Each row is a point on a tangle of strands that fork, close into loops and nearly touch. The rows are in no order.
In the rows, 128 means zero.
Points whose rows are less than 105 apart are linked; no others are. Some points are linked to none.
Q203: [124 158  88 129 122 123  90 124 105 133  86 134 129 182 101 134 100 136
  98 162 118  87 123 156 162]
Q812: [147 133 145  96 143 148 137 124 128 109 179 116 116 130 145 131 142 127
 112 147 133  91 144 120  79]
Q992: [ 85 166 141 109 121 119 123 108 144 139 141 140 141 192 121 141 135 116
 159 103 130  93 150 167 122]
Q810: [ 45 179 103 128 101 151 134 111 117 148 160 135 155 156 135  97 128 110
 143 129 131 141 135 135 171]
Q77: [141 128 185 103  80 121 134 112 157 120 144 125 155 158 144 156 149 113
 156  40  68 141 122 121 107]
Q267: [135  76  97 135 123 138 129 118 115  96  98 138 119  91 153 125 134 145
 115 219 132 114 116 157 105]
Q456: [131 100 136 146 123 137 149 154 127 120 172  96 105  64 152 104 133 152
 124 148 153 170 147  91 122]
Q868: [127 116 147 165 141 123 136 155 137 124 113 136 147 156 135 173 102 135
 131 122 119 112 104 167  94]
Q485: [109 150 149 154 140  82 139 102 153 149 114 154  79 150 119 174 101 139
  91 100 137 173 157 133 127]
Q82: [140  95 176 135 123 145 155 122 144 137 159 138 129 135 147 167 142 112
 159  97  98 133  97 143  73]
Q142: [150 139 132  76 171 124 119 139 118 143 114 131 135 145  83  92 106 115
  82  82 118  62 123 127 153]
Q287: [162 144  68 123 117 131  73 136 120  96  83 113 119 116 118 119 123 155
 101 207 133 102 141 136 156]
Q610: [130  75 114 147  96 144 133 148 123  92 133  98 141 105 152 105 191 159
 170 140 140 154 125 149  99]
Q619: [212 160 105 166 145 137  91 115 129 130  95 130 141 106 106 122 112 159
  72 170 134 112 153  97 152]
Q74: [110  85  90 103  83 142 106 118 109  71 106 103 111 103 160 140 144 121
 123 194 107 143 106 156 114]
Q465: [182 137 138 130 160 125 128 146 121 123 103 165 133 111 108 123  88 125
  95 190 144 118 130 112 111]
Q765: [121 118 113 166 121 147 144 149 105 170 121 112 121  94 135 129 112 118
 120 139 155 179  82  84 161]
Q899: [161  62 174 119 154 117 176 139 178  82 151 142 150  89 133 115 139 155
 162 167 119  83 158 125  67]
Q761: [159  78 179 123 145 140 167 141 159 114 143 146 160  95 128 142 121 121
 151 156  90  83 122 133  69]
Q698: [173 101 122 120 146 124 111 156 122  92 119 109 171 161 112  81 179 152
 138 108 122  58 134 140  86]
Q771: [111  71 143 160 129 130 163 149 147 122 153 121 141  44 144 106 117 158
 147 172 153 168 156 122 128]
Q563: [ 67 149 133 123  93 121 126 103 143 146 140 114 112 181 117 158 156 137
 193  81 137 111 137 170 131]
Q964: [ 64 185 109 161 131  93 130  73 130 182 121 134 105 141  92 124 120 130
 121  91 147 187 162 102 204]
Q8: [157 122 111 120 171 159 113 121 106 129 104 124 111 121 129  93 133 152
  78 150 136  58 127 135 122]
Q319: [145 163  56 122  93 129  72 120 110 107  93 123 130 133 114 133 137 137
 103 211 139 151 143 116 163]
Q912: [151 147 126 122 130 128 103 126 113 115 157 145 111 120 132  86 139 148
  77 172 137 138 170 120 118]
Q434: [109 133 146 161 158 107 134 139 121 164 114 115  86 125 128 111  99 119
 124  57 134 156  76  77 186]
Q641: [131 143  66 100 119 139  82 123 104 128 103 113 136 156 116 113 119 139
  94 183 120  62 134 156 162]
Q806: [128 158 139  97 166 100 123 137 127 147 119 156 126 191  96 106 101 116
  90 102 113  71 136 139 135]
Q227: [140  98 175 132 106 172 143 115 131 143 133  84 160 112 149 131 161 119
 181  59 147 127  93 108 108]
Q501: [175 127 137  91 136 100 132 169 155 113 125 151 146 101 157 158  88 114
 117 124  92 133 135 118  99]
Q410: [140 128 121 152 128 148 140 147 111 150 148 102 118  66 133 106 122 132
 117 142 151 188 122  76 153]
Q748: [ 98 142 150 146 131 105 136 130 142 142 128 144  99 155 136 158 122 124
 123  73 126 171 127 148 121]
Q597: [114 112 147 137 121 152 124 136 117 141 113  88 144 114 145 121 139 116
 186  60 160 134  82 120 134]
Q400: [135 178 138 107 141 101 113 125 123 138 130 176 125 168 106 128 101 104
  98 126 138 125 144 137 124]
Q328: [ 85 105 170 156 131 144 176 123 146 169 110 143 104 100 140 155  93 109
 157 127 152 153  83 122 145]
Q209: [ 87 164 119 173 121  82 135  76 142 169 103 132  72 135 106 153 136 139
  94 102 160 192 153 110 168]
Q647: [169 104 130 132 112 135 109 152 121 112 142 110 167 147 130 118 180 139
 152 117 119  97 135 148  71]
Q820: [ 63 127 124 113  81 140 118  89 127 143 128  94  98 175 123 152 165 124
 201  91 140 118  91 158 149]
Q486: [152 153 129 117 140 119 110 151 113 117 116 152 137 137 113 140 106 112
 117 153 161 125 129 135 102]
Q970: [ 52 199  94 162 120 100 135  83 152 158 122 152 134 166 109 134 102 124
 130 140 137 164 168 130 191]
Q874: [138  47 105 138 151 133 141 122 133  80 105 139 125  94 141 103 158 166
 153 199 114  71 128 167  96]
Q752: [157 160 125 138 129 141 133 127 112 153 157 132 127  93 130 120 127 106
  85 120 126 208 130  77 148]
Q825: [126 121 102 133 102 141 107 168 112 110 143 110 153 131 143 116 169 140
 148 133 132 139 134 157  99]
Q168: [ 99 182 125 141 106 138 119  92 112 167 139 141 125 156 135 146 119 110
  87 116 143 163 144 107 158]
Q618: [129  55 115 148 117 143 141 128 140  84 122 125 139 109 142 120 187 157
 179 182 132 114 125 156  73]
Q327: [142 128 161  89 109 132 143 148 126 135 155 127 115  87 138 143 101 103
 128  87 106 170 108  96 134]
Q663: [144 179  76 148 105 131  98 130 116 151 127 122 144 126 121 143 136 125
 101 176 158 177 137  89 158]
Q121: [195 147 125 167 141 136 117 129 135 125 104 156 133  88 115 121 112 147
  90 197 144 136 142 106 129]
Q712: [153 116 160 121 124 101 162 157 162 133 124 161 151  95 129 169  70 108
 118 134  79 161 116 117 122]
Q634: [126 120 108 125 167 142 117 111 130 124 118 129 143 198 116 130 169 124
 147  98 108  36 108 166 109]
Q200: [133 125 161  81 118 122 151 127 113 121 126 129 106  74 124 154  76  92
 130  70  88 185  98  80 161]
Q512: [ 82 172  88 137  99 103  97 124 106 132 109 133 136 177 106 157  98 118
 127 147 121 140 139 173 161]
Q596: [117  80 198 118 124 141 180 129 166 140 150 159 163  86 145 150 123  99
 170 120  98 128 110 128  91]
Q215: [157 164 108  99 175 129 116 132 108 140 113 117 152 125  81  79 106 127
  69 115 134  85 160 108 168]
Q292: [ 96 114 144 131 125 154 149 130 125 153 119 116 102 109 158 145 124 114
 171 112 164 137  71 123 129]
Q135: [ 89 148 115 144 136 107 117 137 117 167 125 112 117 142 124 113 125 107
 154  54 145 171 104 113 185]
Q146: [115 130 172 156 128 105 136 126 149 112 118 132 136 164 131 176 111 127
 138  66 119 146 137 155  96]
Q160: [117  89 175 106 106  87 152 111 130 138 120 119 102 139 120 122 124 112
 149   4  97 153  99 103 130]
Q333: [ 73 150  96 138 102 110 106 119 100 130 102 124 144 157 112 154 126 108
 152 106 136 169 130 173 152]
Q257: [ 84 171  99 142 142 113 127 110 113 191 138 135 128 135 105 102 122  96
 133  77 138 179 131 109 206]
Q674: [127 112 147 158 140 124 151 151 123 176 117 123 107 107 141 111  96 102
 117  98 135 160  70  62 167]
Q432: [182 110 122 105 180 100 121 151 144  88 118 126 109  99 134  84 113 169
  82 128 118  93 170 108 121]
Q850: [123  69 162 134 128 101 171 145 167 122 167 145 136  62 136 100 119 156
 134 197 124 138 171 123 113]
Q662: [136 119  95 110 160 152 118 129 116 113 112 107 167 174  96  92 183 137
 149  97 118  29 121 145 122]
Q409: [161  55 154 134 173 101 163 128 176  78 149 132 106 108 147 108 114 186
 141 157 133  85 170 122  91]
Q220: [108 166 137  95 138 151 132 111 125 122 171 125 137 176 126 136 143 113
 129 133 130  70 144 146 107]
Q776: [147 117 155 134 148 118 128 108 152 128 118 142 134 209 109 161 165 125
 165  86 101  67 118 158  81]
Q536: [ 90 113 114 114  96 159 130 116 109 146 124  98  94 142 147 159 147 114
 183 122 151 123  73 145 122]
Q315: [ 75 173 108 111 102 155 115 111 105 119 158 131 135 144 135 101 156 111
 121 155 144 135 143 139 147]
Q443: [169  77 130 132 174  98 136 136 143  80 139 116  90 122 145  92 132 191
 126 137 143  77 165 136 102]
Q859: [147 117 183 126 104 149 145  94 154 147 158 121 128 158 131 164 174 113
 183  51  84 132 113 127  93]
Q173: [172 119 134 108 160 104 136 164 164  77 132 142 127  85 164 117 114 148
 107 146 117 125 159 103 107]
Q136: [149 159 120 113 130 126 115 138 112 120 164 138 131  97 137 115 132 109
  84 127 128 183 161 106 116]
Q506: [179 177  92 135 156 121  95 138 113 130 118 130 157 136  92 114 105 134
  69 155 131 109 163 105 159]
Q863: [147 122 165  85  92 132 137 148 138 111 156 115 143 107 152 147 133 106
 152  65  80 159 113 106 117]
Q481: [ 63 142  86 107  83 138 107 102  88 135 112 104 124 133 115 136 125  94
 151 111 140 169 103 144 182]
Q559: [102 127  86 104  80 152  96 115  93 104 109  94 117 101 138 135 134 104
 133 164 134 171 103 144 152]
Q398: [117 174  95 117 125 147  94 117 107 110 145 146 126 132 128  87 152 134
  97 182 145 111 180 143 138]
Q122: [159 123 130 122 170 160 132 134 128 101 136 131 118 119 141 126 137 140
 116 166 133  71 128 132  83]
Q987: [129  97 149 144 118 144 158 160 128 143 147 144 132 101 143 133 125 126
 128 184 131 138 107 136  96]
Q454: [127 122 110 152 125 129 115 144 116 133  96 138 117 172 125 164  97 139
  98 163 116 102  99 170 128]

A piece is all that can be reached along the links. How many separate loops has the piece of each point below (a circle has one, a figure eight two, a Y none), and how many tips (points with one link)?
Q912 | loops 0, tips 5
Q82 | loops 0, tips 2
Q122 | loops 0, tips 3
Q506 | loops 1, tips 0

A fork is a point with three links, a tip a point with one. Leave the first point through the second and follow the links. Name the first fork or tip that comes.
Q662; Q698 | Q203
Q501; Q173 | Q200
Q203; Q454 | Q964
Q618; Q610 | Q776
Q327; Q863 | Q712
Q292; Q536 | Q8
Q8; Q122 | Q292

Name the points in between on the shortest way along the links from the first point to the second, in order.
Q135; Q868 | Q257 > Q964 > Q209 > Q485 > Q748 > Q146
Q698; Q333 | Q647 > Q825 > Q610 > Q618 > Q874 > Q267 > Q74 > Q559 > Q481
Q810; Q456 | Q315 > Q398 > Q912 > Q136 > Q752 > Q410
Q863; Q501 | Q77 > Q859 > Q82 > Q596 > Q761 > Q899 > Q409 > Q443 > Q432 > Q173
Q74; Q319 | Q559 > Q481 > Q333 > Q512 > Q203 > Q641 > Q287
Q536; Q122 | Q820 > Q563 > Q992 > Q220 > Q812
